Each row is a point on a landscape with many peaks, with its height.
A climber steps from a point to whichever of its 2 nearest points has the largest rise for the distance, and stops where none of them is higher. Distance is the straight distance between rows; heights are no part of it.
toda h=288: 103,110,92,80,98,105,112,102,88,104,84,77,92,115,59,108,112,90,74,108,112
Fafil h=210: 76,76,134,96,77,95,116,100,119,91,99,115,107,81,54,126,112,108,110,62,95
sude h=503: 91,119,94,113,121,105,98,108,82,89,92,88,81,99,143,85,84,130,100,99,91
dufo h=425: 96,101,114,87,78,95,117,105,90,71,92,111,102,88,105,80,100,136,121,69,101
dev h=120: 94,96,104,109,78,80,96,85,115,89,105,117,93,87,97,119,123,84,75,75,77
zikik h=460: 123,81,77,109,106,113,92,88,91,101,129,119,115,120,99,112,109,93,87,90,106
kati h=423: 105,121,96,103,108,105,104,122,87,116,86,70,87,104,104,88,90,88,76,100,117
Gotor h=382: 91,134,105,97,97,100,91,90,98,91,91,97,100,105,123,88,123,113,84,105,94
Seniv h=226: 85,100,122,69,84,90,102,96,109,89,76,78,103,79,37,97,91,124,103,73,108
muf h=627: 90,105,84,110,111,112,94,106,89,98,95,81,99,80,134,54,75,121,129,88,113
zuva h=125: 98,103,109,94,103,109,90,97,107,113,96,97,80,141,107,116,96,66,100,121,103
zorib h=353: 107,91,114,98,101,100,115,84,107,83,107,101,85,109,76,115,100,74,115,87,115
Teni h=493: 92,123,110,107,108,99,106,126,91,109,72,67,75,107,127,95,83,107,84,99,109
Nadi h=175: 113,86,103,111,94,93,110,95,96,86,115,115,81,112,108,112,95,84,93,71,95
Vidu h=127: 104,95,91,108,121,112,96,95,97,101,102,108,70,143,123,110,97,59,87,128,103
sola h=400: 99,95,109,121,103,96,116,95,94,91,106,131,103,84,114,80,118,104,109,99,63
Gose h=72: 101,111,109,86,80,98,85,113,105,130,89,103,118,123,103,124,110,104,74,115,103
bor h=481: 84,131,96,98,109,113,85,98,102,105,94,89,97,120,140,88,119,101,65,110,105
viz h=331: 104,106,110,92,105,121,93,92,105,119,95,81,115,114,84,89,88,79,121,114,119
Dil h=398: 118,78,85,104,113,114,92,84,93,106,126,133,99,141,113,105,104,75,86,116,104
Tema h=505: 112,105,86,108,109,90,104,103,93,84,110,105,110,86,109,99,109,126,101,101,83
gev h=419: 97,105,109,112,86,88,122,104,94,96,84,98,97,87,86,86,116,109,93,83,87
masu h=273: 120,115,95,106,111,91,101,105,95,94,110,120,95,110,136,107,108,105,65,119,103
Kopuz h=479: 80,103,98,97,76,86,94,88,107,78,96,105,103,81,105,90,115,111,118,78,75
Vifu h=146: 98,102,103,81,106,117,90,109,98,123,78,75,82,143,97,109,77,78,112,131,117
Buk h=420: 115,88,107,98,111,103,104,77,110,67,130,128,97,113,103,102,110,84,111,96,120
vaguz h=203: 88,65,125,100,97,105,114,104,110,72,118,123,109,89,65,117,112,108,130,63,101
rana h=563: 109,103,92,118,112,105,114,95,85,92,110,95,91,89,119,70,79,106,121,93,115
puda h=153: 110,99,94,108,110,102,108,84,94,86,112,106,70,125,110,105,93,70,96,104,104
teb h=243: 114,100,89,98,120,106,98,108,100,114,104,85,98,115,87,119,91,85,97,137,114
bune h=356: 115,91,82,116,126,105,73,88,105,105,116,107,103,119,122,112,91,89,100,120,98
dati h=209: 101,78,103,92,111,105,101,89,107,86,105,88,102,87,48,123,81,106,125,86,100
gal h=137: 87,105,104,118,90,77,96,93,110,82,93,117,80,85,122,102,114,90,85,91,66
tifur h=324: 89,124,121,90,96,100,98,92,95,89,81,95,104,109,108,88,110,127,110,98,86
Roru h=422: 87,91,102,115,92,95,112,97,88,85,110,145,93,87,143,73,109,120,111,94,58
nipo h=104: 89,102,118,97,74,80,101,88,127,95,103,105,97,84,76,130,113,87,85,86,97
Giso h=242: 93,104,132,79,98,93,118,96,110,100,83,90,98,101,44,116,104,107,106,105,103
Las h=729: 85,114,95,84,107,104,83,121,112,126,84,84,83,131,115,124,106,78,77,144,111
mipaz h=649: 90,109,81,68,91,102,91,133,100,123,77,76,77,128,97,121,97,75,77,133,126
Tet h=290: 99,113,128,86,102,105,105,95,97,92,76,89,92,116,80,102,91,112,118,100,90
kad h=439: 104,112,106,118,120,123,112,102,81,112,101,102,105,115,115,75,94,107,106,107,90
Zunon h=143: 100,100,108,96,86,97,110,102,101,116,98,104,94,120,79,121,121,74,67,104,92
vap h=448: 92,100,93,118,106,115,73,106,112,138,99,71,113,103,107,103,91,77,95,101,104
Nevu h=155: 126,76,107,97,95,98,109,100,105,100,124,145,105,123,108,122,109,82,77,92,106
Bunak h=82: 98,115,85,122,131,102,82,112,101,107,102,83,101,95,148,94,93,112,86,116,112
geso h=129: 124,83,89,84,96,102,99,109,101,114,119,127,110,133,96,127,109,79,82,117,123
Ven h=681: 74,100,88,91,76,95,101,99,89,94,101,124,123,73,132,61,127,131,121,95,75
lig h=250: 97,73,106,82,94,95,119,119,92,83,88,90,108,57,58,66,89,127,130,66,103
kur h=504: 95,92,102,95,91,85,105,89,114,69,114,122,110,70,104,96,115,103,128,89,92
meli h=187: 104,106,105,117,113,99,87,89,114,99,117,123,107,90,141,85,98,95,109,110,89
zolom h=181: 121,89,108,95,97,91,124,111,96,87,117,121,90,111,91,124,114,87,83,98,121
Rap h=385: 106,90,95,96,103,99,88,97,99,90,95,85,107,88,102,91,66,125,146,90,105
Raz h=403: 100,109,103,84,100,102,97,94,91,74,94,97,104,93,113,75,83,136,136,86,106
ziben h=119: 94,107,103,102,96,101,99,84,102,99,98,100,92,113,95,112,111,87,90,97,77
vub h=506: 96,111,103,106,106,117,113,96,81,101,97,101,107,95,109,54,93,112,122,87,95
ket h=158: 106,90,89,119,100,87,89,91,104,85,116,117,82,97,125,108,98,81,81,85,79
bupen h=193: 102,89,70,66,94,97,116,127,102,124,99,99,83,110,58,134,102,73,86,150,127
Pinu h=485: 80,88,103,95,78,101,104,84,99,84,95,99,99,96,74,102,117,108,112,65,82
muro h=300: 112,101,98,106,114,113,106,95,90,120,112,117,107,124,98,97,126,70,78,125,91
funev h=358: 107,101,108,124,112,109,112,89,96,103,113,126,97,108,108,84,119,78,90,105,75
Posez h=647: 78,78,74,84,83,102,98,107,84,95,101,104,126,68,119,66,106,134,143,96,77
vopu h=615: 86,98,83,102,98,104,92,107,94,106,95,88,120,68,123,65,93,120,137,95,91
Pezu h=456: 96,113,114,105,84,88,122,103,98,89,95,112,96,84,119,80,107,119,102,83,99
vifa h=190: 106,95,100,73,91,92,108,117,107,119,88,79,84,107,61,131,76,78,87,125,134
deze h=75: 79,120,122,88,88,95,102,94,106,109,65,68,85,104,57,105,101,95,86,104,91
kipit h=515: 98,102,100,105,99,101,87,104,114,124,92,71,95,102,87,123,82,76,93,106,102
Dos h=245: 102,115,84,88,92,105,99,106,82,112,90,85,107,126,89,104,119,102,65,104,110
nomak h=524: 88,107,119,90,65,97,103,114,110,134,74,81,88,109,75,118,94,85,75,92,106
Reka h=584: 92,107,115,96,77,92,89,106,109,115,82,74,94,90,83,115,80,87,90,77,110
sis h=189: 113,74,100,105,101,91,102,93,98,71,119,120,94,102,99,122,96,109,115,74,97
giduz h=352: 113,106,106,111,116,120,116,113,81,131,99,107,110,125,102,90,110,94,87,123,95
Bamu h=291: 123,91,78,106,123,110,104,103,89,104,108,79,110,102,74,100,86,99,105,117,124
mabob h=292: 104,113,113,91,106,116,104,83,101,99,104,99,121,99,83,80,104,95,124,102,112
vol h=355: 97,110,128,107,83,85,125,108,107,121,73,87,101,77,57,96,107,99,83,98,97
Nimo h=466: 105,100,105,98,107,92,104,80,112,69,116,128,102,96,97,102,125,94,102,99,86
zoso h=103: 117,99,96,83,89,104,95,112,99,115,105,102,118,127,91,130,100,103,88,115,127
mapa h=123: 84,116,99,122,123,100,75,111,116,105,99,100,96,82,169,90,91,107,93,109,93
zized h=138: 110,109,90,94,95,105,85,83,109,98,123,105,122,105,111,97,112,94,97,92,122
nirep h=154: 91,111,100,124,109,101,93,107,108,105,113,109,104,75,159,71,89,107,114,104,99
zimos h=176: 106,99,84,67,78,94,113,125,101,117,99,102,98,116,71,134,116,85,67,132,123
tos h=538: 112,94,95,100,106,85,110,88,108,70,117,103,101,70,89,104,100,106,126,92,120
dese h=168: 102,100,113,84,99,106,99,120,108,129,73,72,81,110,77,116,67,71,103,127,123
Tofo h=211: 103,92,89,83,104,98,101,111,113,122,100,88,86,115,76,138,87,67,95,143,118
lutif h=197: 107,63,109,103,115,102,110,95,104,63,123,124,103,96,75,123,101,109,133,83,108
viko h=161: 96,91,103,77,75,94,114,112,104,119,95,101,97,111,55,138,114,79,67,105,113
pag h=565: 90,106,78,110,109,101,95,97,87,86,102,101,99,87,134,80,97,128,113,97,79
rafi h=390: 79,104,112,118,84,84,120,102,102,106,77,93,106,71,61,81,125,111,92,96,75
giv h=371: 111,85,121,93,108,111,117,91,105,86,106,101,100,101,71,93,90,86,134,81,129
vif h=389: 105,87,105,100,106,111,116,82,96,70,119,116,99,105,98,87,96,101,131,78,118
petar h=611: 90,119,95,92,115,116,85,108,95,118,90,84,95,134,121,99,110,83,79,128,109
Zam h=360: 114,109,84,112,124,99,89,94,91,86,120,117,99,112,145,95,92,120,85,114,101
Puz h=496: 81,81,78,109,80,81,90,107,104,92,93,119,101,64,140,93,109,119,110,99,50
Pif h=499: 80,117,117,114,83,86,107,107,100,104,85,110,94,84,148,74,104,123,105,87,84
Ditaf h=517: 101,76,77,111,107,102,89,84,96,83,122,128,106,94,130,92,96,119,128,100,72
kal h=513: 118,80,81,109,103,109,89,95,94,102,120,100,120,108,97,106,89,115,115,83,109
taf h=454: 82,110,98,122,93,96,102,101,92,98,104,126,88,91,155,75,103,119,84,85,69
sige h=478: 103,86,72,114,108,97,64,84,109,95,118,109,117,87,125,107,95,112,113,100,79
denit h=36: 108,123,87,99,118,98,88,117,97,108,102,84,98,112,137,112,97,105,71,128,128
pupob h=223: 84,89,131,89,89,93,127,97,109,88,93,104,92,89,41,124,119,100,92,80,103
fabok h=616: 81,114,92,105,87,84,92,92,103,91,103,129,116,73,137,68,133,116,89,103,72
dusa h=590: 117,96,89,101,115,92,101,91,104,79,117,101,103,94,82,121,102,97,106,107,110
fivaz h=257: 93,76,89,92,93,103,113,106,89,87,100,100,123,62,77,67,99,118,147,83,94
Dozo h=317: 96,95,109,80,98,106,132,107,87,104,79,83,74,115,37,113,102,77,84,102,103
vod h=276: 107,115,115,97,105,100,110,112,94,106,76,74,100,87,87,71,89,107,100,96,105
sil h=364: 120,92,115,98,103,99,102,104,104,97,102,101,120,95,90,109,77,133,134,97,106
Bori h=455: 106,96,77,117,107,116,83,103,93,119,110,85,124,100,114,87,88,114,106,90,107
tid h=383: 96,105,97,96,108,120,75,105,104,135,88,63,110,118,100,90,82,79,102,109,128
san h=285: 108,83,87,120,133,112,62,75,109,101,117,117,94,123,137,91,91,64,90,124,97
kadal h=367: 98,85,62,128,118,104,70,97,97,102,120,109,113,89,155,86,77,131,115,104,100
kadit h=98: 104,115,107,93,84,109,89,103,101,118,102,89,126,103,105,90,102,103,94,87,125
Poba h=318: 114,96,97,112,118,117,86,77,99,99,126,138,100,125,135,84,98,75,85,112,99
betiz h=214: 121,109,94,109,99,84,117,108,96,95,112,109,98,100,106,114,113,97,72,105,107
rodi h=521: 70,88,68,107,97,92,84,107,89,88,101,113,95,78,161,78,97,127,114,100,63
nonib h=44: 105,107,106,106,83,87,85,102,111,118,97,106,118,95,105,125,110,108,79,101,84
Zudok h=265: 98,93,95,95,106,110,107,85,95,80,104,90,114,82,70,77,105,104,135,88,97
pese h=240: 94,101,115,83,87,90,110,108,94,88,76,79,99,71,54,66,98,115,107,69,101
Sanu h=424: 102,92,83,122,123,107,63,88,107,109,109,99,111,103,138,98,79,110,121,116,90
Pize h=96: 83,118,112,86,97,104,91,85,105,101,80,79,85,119,82,120,109,89,93,111,87
pudu h=237: 100,110,114,113,101,107,90,83,107,96,119,143,96,109,151,77,99,89,86,101,90
dipo h=368: 112,103,73,109,117,114,87,107,90,123,111,78,122,104,102,97,102,96,90,114,122
Tazu h=266: 105,111,127,85,107,96,116,99,104,91,81,88,82,108,70,123,88,94,110,120,105
faza h=335: 103,81,116,92,104,111,136,101,97,93,102,103,80,112,52,120,103,67,101,97,110
Rotip h=667: 116,93,97,93,110,92,113,103,98,98,103,88,97,96,59,131,92,97,90,109,110
sotu h=536: 91,84,107,92,73,100,99,97,104,104,95,84,99,97,61,117,92,95,97,60,105
golom h=248: 112,109,104,95,96,96,105,130,85,110,75,74,110,73,86,65,80,133,93,82,104
Zabup h=564: 92,122,120,114,100,95,107,111,93,104,79,94,81,109,139,90,93,117,94,98,90
biluf h=469: 87,93,93,111,102,79,85,94,114,88,97,116,96,64,127,95,106,101,121,115,53
rovid h=359: 94,116,95,110,96,99,104,109,95,118,85,76,89,97,94,95,116,79,68,95,97
medes h=314: 102,113,118,105,97,89,112,104,111,112,90,81,94,78,85,99,97,91,101,107,102
zila h=754: 102,102,92,101,107,86,99,97,115,107,101,76,97,74,58,140,86,101,93,113,97
veveb h=442: 124,95,90,113,115,92,95,99,97,91,116,119,106,103,125,110,87,125,111,108,99
temo h=509: 96,92,99,98,86,109,93,88,93,95,98,87,102,103,79,96,90,99,118,63,101
Maf h=22: 100,112,99,111,76,82,97,116,105,111,92,96,121,74,110,99,108,121,85,87,93
tuse h=221: 101,89,115,73,98,101,99,94,108,103,89,80,104,84,32,118,75,114,112,87,115
zuv h=186: 110,117,88,86,96,107,85,94,91,105,113,107,117,125,114,102,121,99,74,109,116

Where does a climber stop that starts at each point below?
tuse | Reka
puda | Las
Zunon | kal
nonib | pag
zuva | kal
gal | Las
Bunak | kal
nipo | Las

Call two points neighbours if one is among the 2 nearest of the other. Go from one point of each pair to the other, from neighbour to neighbour, staying as high as possible. Name the lowest point that can't be avoided.
kal / Zabup | san
zila / Pif | Dos
Pif / muf | taf
Zabup / pag | sude
zila / Reka | kipit
kal / muf | sil
Ven / muf | vopu
